Points on a hilly landscape, in no order, each with its height.
A ball rolls from a point to the lowest of its 2 nearest points, and stops where none of them is lower. Distance is the straight distance between rows; heights are no part of it.
febu height 14.2: [ 11 -24  -2  30  46  18  -1  39  41  21   7 -23  61   2 -16 -20  16   6
 -83   1  -8 -40  13  10]
daf height 26.9: [  8  21 -57 -23 -42  26  -6 -75  12  46 -20   1 -53  13 -28  51   1 -18
  51  -5 -13  20  -6  13]
Voz height 34.5: [ -3 -14  29  45  18   1   2 -50   1  21  14 -26 -78  -4   7  17 -67  29
  15  19  15  21   7  -3]
bebe height 33.3: [ -7 -20  10 -30  51  13 -72  20  -5 -26 -11 -34  74  -1  20  33  15 -40
  -9 -36 -61  28   7   9]
rogi height 41.6: [ -6  67  24  31 -62  42 -46  -4 -27  30 -20 -26   4  15  20   4   2  27
  22 -16  43 -20  -2 -28]
pez height 75.7: [ 29  45  22  -2   3   6 -64   2 -37 -20   7  22   7   7  90 -46  44  -6
 -55  14  49  61  40 -16]
Natir height 46.1: [-23  17 -11  40  24 -55  30  23  -8   3 -52 -50  -9 -32  31  41  14  -9
   6  20  43 -62  18 -37]
bol height 38.6: [ -8 -14 -54  39  -8 -37  32  -5  19 -13  -1  -9  -5 -57  39  -1 -18  11
 -43  26  43 -52  27 -75]
gimu height 52.0: [ -9 -72 -35 -47   9  -7  16 -27  20  -6 -57 -11  46 -17 -85 -45   7 -22
 -27   1  -2  10   8  33]
bize height 60.0: [-29 -23 -43 -86 -14   9  17  73  37  -7  17 -52   8  25 -39   9 -34 -12
  28 -22  12  -2 -30  15]
fopag height 67.9: [-21 -45 -11  54 -24 -36  49 -29   7  26 -12  18 -41   2  14 -20 -37  -7
 -30   1 -21 -51 -46  10]
Vumit height 33.2: [-18  12  12 -65 -61 -19 -12  34 -18 -18 -50 -17  39   7 -24   0 -10 -24
  43 -49 -30  13  -8  49]
lesi height 54.5: [-15 -14 -26 -47  25   2  38  20  19  -1  15 -22 -19  18 -34 -38 -34  29
  10  11  66  26 -53  34]
lif height 64.6: [-32 -36  -1   5  17 -55  46   0 -25 -26 -22  42  24  -4 -52 -18 -33  34
  32 -26  -6 -15 -52  29]
dap height 9.4: [-49   2  -8  10  36 -43 -43  -1  -8 -23  -6  23  -7 -26  45  -7 -66   9
 -39  -1   4  16   1 -59]
Lasim height 75.0: [ -8 -19   6 -44 -71  14  -4 -21  68   2  23   1   0   8 -58  21 -76  37
  28 -19  -9  -3  57  16]
lapib height 79.9: [ 39  40  36  -3  51 -25  -6  35 -37 -11  11  43  18  32  73 -58 101  -7
 -58  42  20  21  41   6]
Tomud height 36.6: [ 13  42 -24 -29  20   7 -16 -56  30  58 -57  -8 -41  21 -18 -18 -12 -20
 -14  26  -2  61  -3 -10]
megeg height 5.4: [ 32  40 -40  15  78 -10  34 -55  -4   2  33  72 -10 -25 -15 -55  50  -1
 -27  47   4  41  24 -33]
Puzer height 64.0: [ -7  13 -55 -59 -41   8  30  32  22   9  51 -54  13  17 -10  62 -26   4
  97 -19  -6 -25  -8  36]
zoz height 54.8: [-31 -33 -17 -29  40  26 -14  58 -15 -55 -17  34  72 -11 -58  -8  -1 -13
  16  12 -39  14 -23   5]
Nesul height 44.9: [ 41  49  -3  33  52  -7  16 -51   5  55 -18 -11 -50  14  22 -55 -15  12
 -11  55  19  59  25 -57]
zube height 63.9: [-16 -59  21  -3 -50 -38  45   1   4   5 -30 -26 -34   4 -15   0   0 -37
 -15 -41 -40 -49 -11  56]
fip height 66.3: [-38 -13 -36  26  12   6   8 -10 -17  13  57  20 -52 -22  21  46   1  18
  39 -25  -4  -2 -73 -43]
Gebut height 40.3: [ -6  19 -10  33  17  11 -47 -47  37  34   0   1  -9  -6   9  41 -75  16
  11 -16 -28  22  10  15]
ketiz height 42.2: [-27 -49  31  22 -22  19  19  -4  -2  11  34  19 -85   0 -29   0 -52  39
  12 -10  17  30 -48  34]
bapu height 83.7: [ 55  23  18  -1  51   3  13 -10 -58 -41  40  13  36  55  48 -61  75 -12
 -22  25  17 -19  -6   7]
bunef height 63.0: [ 23 -33  35  -8 -28  19  22 -20  -5 -14 -30  -2  34  17 -27 -20  10 -12
  13  17 -32 -30 -50 -34]
gipud height 66.6: [ -7   9  62  14 -36  -5 -23   2 -37 -14 -59 -38 -20  44  50 -15 -56 -25
   7  39  18  -3  23  19]
sed height 53.6: [-13  26  25  10 -28 -61  42  20 -10 -11   1 -14 -38   7 -13   1  10  27
  18 -24  38 -66  36   1]
pufi height 68.3: [  3 -36  -7  18  25   9  29 -32   8  21  10  36 -17  21   1 -46 -18 -26
 -35  31 -50   6 -73 -11]
mitu height 62.8: [  6  26   5   1 -49 -11   6 -24  -6 -12  35  -5 -42 -24  74  53 -15   2
  58   7  -1  -8 -16 -64]
larot height 47.3: [  6  40   7  24 -29  72 -45 -28  -9  31  27   2   4   8  10 -19  16  23
 -22 -41   1  23 -34 -53]
Zoser height 47.9: [-22  13 -79   3  25  11 -10  26 -24 -57  -5  23  51 -18 -15  20  22 -25
  14  15  22 -32 -29   9]
gon height 23.3: [-11 -52  34 -12  25  40  -3 -33 -13 -24 104  30  30   2 -29 -52  70  -4
 -58   5  42  10  21  23]
Zutiv height 70.6: [-41 -10 -26   8 -52 -31  15 -57 -13  37  23  49 -43  -9 -22  34 -31  70
  44 -68   5 -18 -14  19]
fene height 40.4: [ -4   6 -20   0  67  -6 -57 -14  23 -18  15   7  -2  -4  18  42  -6  -9
  -8 -21 -43  39  11  28]
sevo height 26.7: [ 14 -44  -7  44  -1  22  10  51  28  -5  18 -14  65 -56 -36  27  11   0
 -14 -24 -10 -27 -13  66]
sodat height 86.4: [ 14  10 -17  13  81   6   6 -11 -46 -15  57 -20   6  28  62  -3  69 -36
 -12 -14  -7 -21 -34   6]
gozor height 24.0: [  2   1 -78  56  80   3  32 -34  -5  -4  32  51  28 -49  28 -25   4   1
 -14  54  11  12 -15 -73]
lig height 54.3: [ 26 -47  58 -42   4  24 -18   9 -10 -11 -27 -65  30  42  -9 -16  46 -10
 -16  -2   7 -12  29 -23]
zize height 59.1: [-25 -17  57   3 -26 -55  37  29  -2   0  12   7 -23  -4 -30  -4  16  21
 -20 -81 -17 -48  15  37]
defi height 14.3: [ 11  43 -40 -32 -75  43 -30 -35  -7  11 -19   1   4  16   0  51  25 -29
  55  -5 -34 -29  19 -10]
rem height 35.0: [ -7  10 -12 -19 -26  -1 -30  42  15 -27  -1 -20  26  26  -9  25  -4 -11
  -9 -23 -22 -59  71  23]
mimol height 71.0: [ 25   2  83  11 -16 -13 -50 -16 -24 -16 -54 -22  -4  -4  71 -11  -9  -6
 -18  27  25  39  24 -33]
rure height 38.8: [ -4 -54 -21   8  26  32 -11 -50  21   4  45  -3  22 -29 -24 -18   2   8
 -59  -8  37  41  -5  60]
kage height 30.4: [ 12  50   5   4 -71  79 -44  31 -17   5 -35 -11  17  45  -8  28   5 -32
  51  37   1 -34  44   1]
mapos height 43.7: [ 15   9 -28 -44  -7 -10 -29 -16  14 -23 -20  -9   7  23  26  -7  14  -6
 -26  16   2 -13  56 -26]
Sifo height 39.4: [  1  64  -6  17  45 -27 -14  77 -32 -50 -33  25  21   3   4  14  17   3
  25  50   2 -21   8   7]
Zati height 72.7: [-42 -37  -2   1 -71  -5  14 -12  10   3  39  21 -18   1 -51  49 -81  55
  68 -61 -13 -27  27  36]
garo height 68.0: [-44  -2  -9 -19 -19 -41  38 -44  -7  32 -30  30 -13  12 -49   0 -27  41
  59 -32 -16 -20 -55 -26]
dofe height 67.5: [-18 -25 -19 -12   4  38   1  31  16  -6  73  -1  -9  -7 -15  71 -12  15
  62 -37 -35 -28 -28 -29]
feruv height 53.0: [ 34  47   4  40  53   8  -8  26 -17  38  -4  -9 -13  44  59 -87 -20   6
 -61  57  42  26  17 -35]
Valis height 32.1: [ 20  -7 -77  57  23   5  16 -38  44  28  46  18   3 -55  15   7 -16  22
 -35  15   7 -21   5 -35]
reb height 54.1: [ 42   7  94 -48 -43  12 -28  67  40  -6 -20 -11  24  30 -17   2  -8  28
  12  27 -22  38  61   2]
nirup height 48.4: [-45 -17  -7 -19 -37  36   9   5   1  34  -6 -31 -59  14 -58  18 -41  18
  41 -18  58  21 -44  32]
finit height 36.7: [ 49   1   8   8 -21  13  24  -1  27  -1  31  13   4 -40 -11  16  68 -19
 -12  -9 -26   7  -7  54]
Mima height 40.6: [ 27  -9  40  27   2  43  -1 -29   1  12  73  25 -13 -13  22 -40  58   0
 -66  -1   6  16  -5 -47]
novo height 60.5: [ -5   9  56  50  41  13 -14  24 -49  -2 -15 -15 -17  45  29 -42  -8 -20
 -52  32  11 -11  -6  17]
telom height 45.0: [ 33 -36   8   1  18 -19  22 -57  32   5  -1  30  13 -62 -23 -15  48  -3
 -49   5  -3  50   2  48]
depun height 18.4: [-17 -49  26 -32  -7  21 -48  31 -45 -42 -21 -32  39   6 -42  16 -23 -34
  24 -56 -36  28  22  70]
pofaz height 46.7: [ 45  33  47 -11 -65  10 -11  57  38  -6   4  21   5  -6  21  28  43  -8
  -7  23 -27   7  29 -13]
kegiv height 45.2: [ 17  27  71 -78 -71 -27 -21  62  -5 -20 -46 -22  24  24  23  21 -10 -14
  51   5 -17  17  60  34]
purob height 60.4: [-41 -65   4 -19  27  14  35  36 -15 -14  -2  18  14 -10 -74   1  -5  -4
  24 -21 -22  20 -84  32]
gebi height 25.8: [ 16  11   9  12  -1  14  -2  31  75  53  -4 -38  15  32 -21  28 -22  -3
 -31 -23 -53 -30  25  22]
kivam height 43.9: [-36  -7 -26 -29 -16 -10 -13  22  -3  -4 -83 -11  45 -10 -59  -8  34 -31
 -25 -50  14 -13   3  20]
famu height 58.5: [ 27  41 -22  -1  -1 -25   6 -24 -38 -21 -12   4  10 -30  74  11  27  -3
  49  33   8   6 -19 -77]
fugig height 26.4: [ 36  28  12  19  84 -31   9  12 -17 -30 -10  43   9 -19  -4  -8  56   1
   6  62 -14  28  18 -43]
Pitil height 24.4: [-18   7  -4  36  45 -30  22  18   5  13  10  18 -91 -30  43   3 -42 -11
 -27  17  18  35 -15 -19]
buzin height 52.7: [ 18  72 -19  28 -31 -58  51 -22   1  35 -52 -15 -40 -50  57  -2  12  -5
  20  31  40  -5   9 -32]

For each start below, name the point where the ball stops.
Zati: megeg
fopag: megeg
mitu: megeg

Call two points neighbours if one is among the 2 nearest of the other. Go from one point of each pair to the other, from neighbour to neighbour, staying as low as possible. Name the highest point that can't be avoided.
depun and dap: fene
Voz and febu: gimu
defi and gon: larot
gon and febu: telom
